The views of a scene show one set of named points, each view turned or mirrored, shifted and resized as a whole, with a little noise and some points left out.
(in the rows, 128 means zero)

Scene 1
View 1
K_604: [158 160 131 150 159 104 112 221  51 132 114 109 171 105 112 106 118 133
 165 173 162]
K_685: [171 141 125 134 171 137 118 210  60 151 107 129 177 111 116  99 112 124
 123 171 167]
K_756: [149 131 122 152 173 107 118 149 102 134 127 152 173 154 133 107 154 101
  95 149 119]
K_634: [172 149  97 127 170 151 166 140  99 106 122 177 156 168 112 120 123  71
  67  79 129]
K_276: [149 173 102 150 152 115 156 172  77  84 126 144 154 152 102 126 122  90
 128  93 133]
K_261: [159 161 106 142 161 130 152 163  81 103 121 151 155 153 108 118 123  90
 111 105 131]
K_781: [139 126 123 161 173  93 116 147 105 132 129 148 172 156 136 104 159 107
 107 154 112]
K_411: [143 112 119 153 182 108 124 112 129 137 129 175 170 177 144 102 172  87
  62 136  96]
K_719: [166 162 115 136 160 132 137 202  63 122 115 131 165 124 108 111 111 110
 135 136 157]
K_423: [147 138 118 154 170 107 131 148 101 122 127 151 168 159 128 108 149  98
 101 135 117]
K_257: [157 142 110 144 171 125 143 148  96 119 122 159 163 159 121 113 137  90
  94 117 124]
K_636: [168 117 121 132 181 141 124 156  98 155 115 158 175 142 133  94 139 103
  75 157 138]
K_266: [154 146 105 145 168 120 152 136 102 105 129 166 158 174 120 122 141  77
  86  96 116]
K_328: [145 141 117 155 169 105 131 152  99 118 130 146 166 155 126 111 146  98
 110 136 116]
K_885: [156 112 123 143 183 122 116 146 107 156 120 160 177 150 142  92 154 104
  74 160 125]
K_158: [160  84 153 142 197 115  70 186  94 215 107 132 204 106 160  65 154 146
  90 252 152]
K_497: [127 126 127 177 170  69 105 141 111 133 135 140 173 159 141 102 172 112
 115 168 101]
K_420: [120 154 108 180 157  68 144 113 122  79 145 159 151 194 122 128 171  75
 108  96  78]
K_472: [140 168 101 158 153 101 159 135 100  72 136 158 149 180 107 133 143  69
 114  76 104]
View 2
K_756: [123 120 147  99 148 129 101 163  83 147 132  97 129 181 126 102 109  87
 144 117 165]
K_497: [127 136 150  99 167 127 138 163  98 134 125 102  96 189 109 106  98  77
 159 121 169]
K_420: [ 75  91 152  65 134  93 158 162 128 168 109 100 113 138 109 119  63  70
 149  85 137]
K_411: [ 95  85 144 104 178  96 107 183  77 177 145 102 112 169 108  91  97  78
 134 123 158]
K_634: [ 89  64 147  86  99 106  64 170  83 180 132  87 183 137 147  99 106  91
 117  93 140]
K_636: [134 107 144 114 147 134  62 172  59 151 146  91 145 187 138  91 125  94
 129 135 169]
K_257: [112 107 151  87 114 127  95 156 103 152 121  92 152 160 142 112 101  89
 137  98 150]
K_266: [ 93  84 149  85 119 109  94 167  96 170 126  95 158 146 134 104  96  86
 130  96 145]
K_261: [111 109 152  86  93 135  81 152 101 147 120  89 170 154 152 112 107  91
 135  94 145]
K_885: [126 110 146 113 168 125  80 172  67 154 147  98 130 190 125  92 117  89
 133 137 172]
K_719: [149 140 159  93  84 165  66 139  93 118 119  81 174 180 168 114 123  98
 143 105 158]
K_604: [176 180 160  96  95 185  85 127 100  91 111  86 150 203 164 118 129 103
 160 115 175]
K_423: [114 113 148  96 140 125 104 160  93 150 128  94 133 170 129 104 101  85
 144 112 159]
K_685: [169 156 151 113 111 174  55 145  75 111 129  86 162 205 166 105 143 103
 144 128 176]
K_158: [192 165 145 152 204 165  64 173  33 113 163 101 102 252 125  82 152  97
 146 185 212]
K_472: [ 74  92 156  58  93 105 137 152 136 161 101  93 148 124 134 122  70  78
 145  64 127]
K_276: [111 117 156  74  78 136  98 142 120 141 105  84 169 147 155 118 100  90
 144  79 139]
View 3
K_472: [107 132 117 140 125 131 115 160 137 123 138 140 100 126 128 104 129 117
 102 124  90]
K_781: [108 122 151 139 118 135 138 140 123 122 130 138 127  99 109 138 121  98
 110 132 128]
K_411: [109 113 153 104 131 118 145 138 125 119 141 129 121  91 111 132 118  94
  92 119 114]
K_685: [115 136 148 171 112 158 153 147 127 124 117 165 133  95 108 135 116  84
 138 106 151]
K_497: [106 118 159 142 112 134 135 135 120 122 130 134 132  97 103 144 127 104
 108 150 126]
K_328: [110 129 139 143 120 137 135 146 128 123 131 144 120 105 114 126 122 101
 113 121 120]
K_158: [117 120 189 147 109 151 178 119 113 119 116 153 158  61  85 172 109  62
 134 111 181]
K_604: [111 143 143 198 101 171 141 150 128 126 110 171 134 108 106 132 124  95
 147 120 151]
K_634: [119 134 117 124 137 130 140 158 140 122 139 150  98 109 132 102 116  94
 107  80 101]
K_636: [119 128 149 132 125 138 158 139 129 120 130 151 125  89 111 132 112  79
 117  92 138]
K_719: [115 144 130 178 116 160 140 157 133 124 119 169 119 111 118 117 119  95
 136 101 134]
K_266: [113 127 127 127 131 128 134 151 134 124 138 142 106 112 123 111 119 100
 104 105 104]
K_756: [110 123 149 138 119 136 144 141 125 123 132 143 125  96 109 133 121  92
 114 120 129]
K_276: [110 140 117 162 120 145 125 160 138 124 127 156 105 123 126 105 124 110
 121 112 109]
K_420: [100 118 131 126 122 120 114 149 130 123 142 125 108 120 121 116 134 122
  90 149  89]
K_885: [115 122 156 128 124 134 153 137 125 122 132 143 127  86 106 138 114  83
 110 107 134]
K_423: [110 126 141 140 122 136 137 145 129 122 132 144 119 103 114 128 122  97
 110 118 120]
K_257: [114 131 133 136 127 135 140 151 133 123 133 147 113 107 120 117 120  96
 111 104 115]
K_261: [114 135 123 151 124 144 134 157 136 123 130 153 109 114 124 109 120 100
 118 103 114]
View 4
K_756: [140 102 155 135 104 125 129 131 111 147 137 122 119 119 129 118 116 112
 124 143 121]
K_885: [143 107 154 147 106 124 142 134 107 137 143 121 124 118 125 104 104  99
 132 140 135]
K_276: [128  75 141 102 117 135  88 150 117 136 129 152  98 107 145 152 135 145
 122 137 101]
K_158: [170 144 202 161 103 139 160 146 137 151 149  85 101 147 120  50 101  42
 114 121 141]
K_328: [139  93 150 127 107 126 119 132 109 146 133 128 116 118 131 131 123 125
 122 146 114]
K_420: [129  82 124 125  93 111 111 102  79 166 126 130 139 106 132 165 135 162
 122 170  96]
K_472: [121  69 122 113 107 121  97 127  96 143 130 152 123 101 138 168 131 164
 129 156  99]
K_604: [156 109 185 104 117 155  95 166 153 151 136 122  62 136 147 112 143 101
 100 118  99]
K_411: [137  97 136 152 100 110 147 112  87 143 140 121 150 109 119 122 103 118
 136 159 131]
K_781: [145 105 155 137 100 124 128 122 105 159 137 116 120 122 126 119 120 113
 118 147 116]
K_266: [125  77 129 127 109 121 118 134 100 129 132 149 129  99 133 145 115 138
 138 148 118]
K_497: [151 110 162 142  91 123 132 109 101 172 137 102 119 130 127 121 124 115
 111 158 110]
K_685: [150 105 179 117 122 149 112 171 148 132 140 132  77 129 141  96 124  87
 118 112 122]
K_719: [141  91 168 102 127 150  93 176 150 127 137 145  71 121 146 116 132 107
 118 110 111]
K_423: [139  94 148 130 105 125 121 130 105 145 136 128 119 116 130 129 121 121
 123 146 117]
K_634: [117  68 122 124 122 121 114 150 104 108 136 167 131  89 133 143 106 137
 150 136 127]
K_261: [125  81 142 113 117 133 100 153 119 128 131 150 107 106 139 140 125 131
 131 134 111]
View 5
K_781: [137 135 144 129 188 146 133 121 118 141  85 112  70 107 135 136 137 158
  96 150 126]
K_756: [126 129 139 132 186 149 132 119 123 138  84 121  79 112 137 138 146 156
 101 143 126]
K_685: [ 79 144 172 133 130 155 125 100 140 135  93 106 101 133 176 154 167 169
 121 133 131]
K_328: [131 135 134 123 188 139 136 112 122 140  76 118  92 110 136 139 154 146
 103 148 123]
K_497: [154 136 152 133 189 140 130 125 109 146  83 100  56 104 133 132 123 166
  92 162 130]
K_636: [ 99 123 137 143 184 176 130 123 135 131 100 139  86 117 151 141 156 161
 106 125 131]
K_261: [118 138 122 110 181 128 137  93 133 139  72 131 123 113 141 145 178 134
 117 143 120]
K_257: [122 132 120 119 194 145 135 107 131 136  79 136 106 112 137 142 167 136
 106 137 122]
K_158: [ 83 129 193 175 144 205 114 149 128 131 123 103  26 132 177 140 117 214
  97 126 150]
K_420: [183 131 106 105 229 110 143 107 110 149  57 118  92  90 106 129 147 121
  92 170 112]
K_634: [128 126  98 109 206 138 141  99 137 138  72 151 127 108 126 143 180 118
 110 132 116]
K_885: [116 123 137 145 191 171 130 131 128 133  97 132  73 113 143 137 142 162
  97 132 132]
K_719: [ 94 147 152 117 142 131 128  89 137 138  80 109 121 127 164 152 180 149
 126 141 127]
K_423: [133 132 134 127 189 143 134 113 123 141  81 122  91 110 133 139 153 148
 101 146 123]
K_604: [ 94 161 183 122 117 129 124  88 130 144  82  79 102 131 175 153 164 171
 124 153 130]
K_472: [157 137 105  98 206 108 142  91 123 143  56 126 123  99 119 135 171 115
 106 159 111]
K_266: [137 125 105 115 210 143 141 107 127 140  72 141 111 105 125 141 169 129
 106 143 120]
View 6
K_328: [121 147 129 109 139 141 117 123 130 125 114 128 135 142 153 127 145 118
 143 114 140]
K_257: [114 152 127 114 129 132 124 117 128 129 120 136 132 141 163 126 148 124
 136 117 149]
K_472: [ 91 145 149 132 119 152 135 132 146 147 130 122 125 152 159 116 155 135
 140 127 138]
K_756: [127 151 122 105 145 132 112 121 130 119 110 132 135 139 154 130 138 116
 141 107 137]
K_497: [139 148 130 106 157 147  97 132 138 116 109 118 137 145 142 130 135 111
 155 100 115]
K_276: [101 142 134 120 115 158 145 127 117 147 114 121 138 142 159 127 157 122
 133 131 149]
K_266: [102 154 136 122 125 131 126 118 141 132 129 137 125 144 165 119 151 133
 137 118 146]
K_261: [106 144 129 114 116 143 139 120 120 137 114 131 134 140 164 128 152 122
 131 126 153]
K_781: [131 149 126 104 151 139 106 124 130 118 111 128 138 141 148 130 138 115
 147 105 130]
K_685: [140 140  99  87 127 140 131 113  80 120  86 131 151 124 157 147 142  93
 129 116 158]
K_885: [133 156 116  98 150 116 102 107 129 108 111 142 133 134 159 132 137 116
 141 101 141]
K_423: [122 150 129 108 138 135 115 124 130 122 116 129 135 141 156 128 143 120
 143 111 139]
K_420: [102 150 156 135 140 153 114 138 167 140 133 119 123 158 148 113 151 138
 154 117 119]
K_411: [120 162 134 112 155 114  94 113 157 110 128 144 123 144 157 121 139 132
 148  99 133]
K_158: [180 152  86  63 171 112  81 105  93  80  79 141 154 118 148 152 118  82
 145  82 139]
K_634: [ 95 157 130 122 113 119 139 106 133 136 131 149 121 142 175 122 154 137
 127 125 163]
K_604: [142 130 104  88 128 168 135 130  78 131  77 111 158 126 147 149 144  84
 137 122 145]
K_636: [133 156 110  97 140 113 112 103 117 110 108 146 135 131 164 134 137 113
 134 106 154]

In a view up to two points have been moved. Name them for each view, in the order of its rows, or write -.
view 1 => -
view 2 => K_257, K_472
view 3 => K_685
view 4 => K_719
view 5 => K_634
view 6 => -
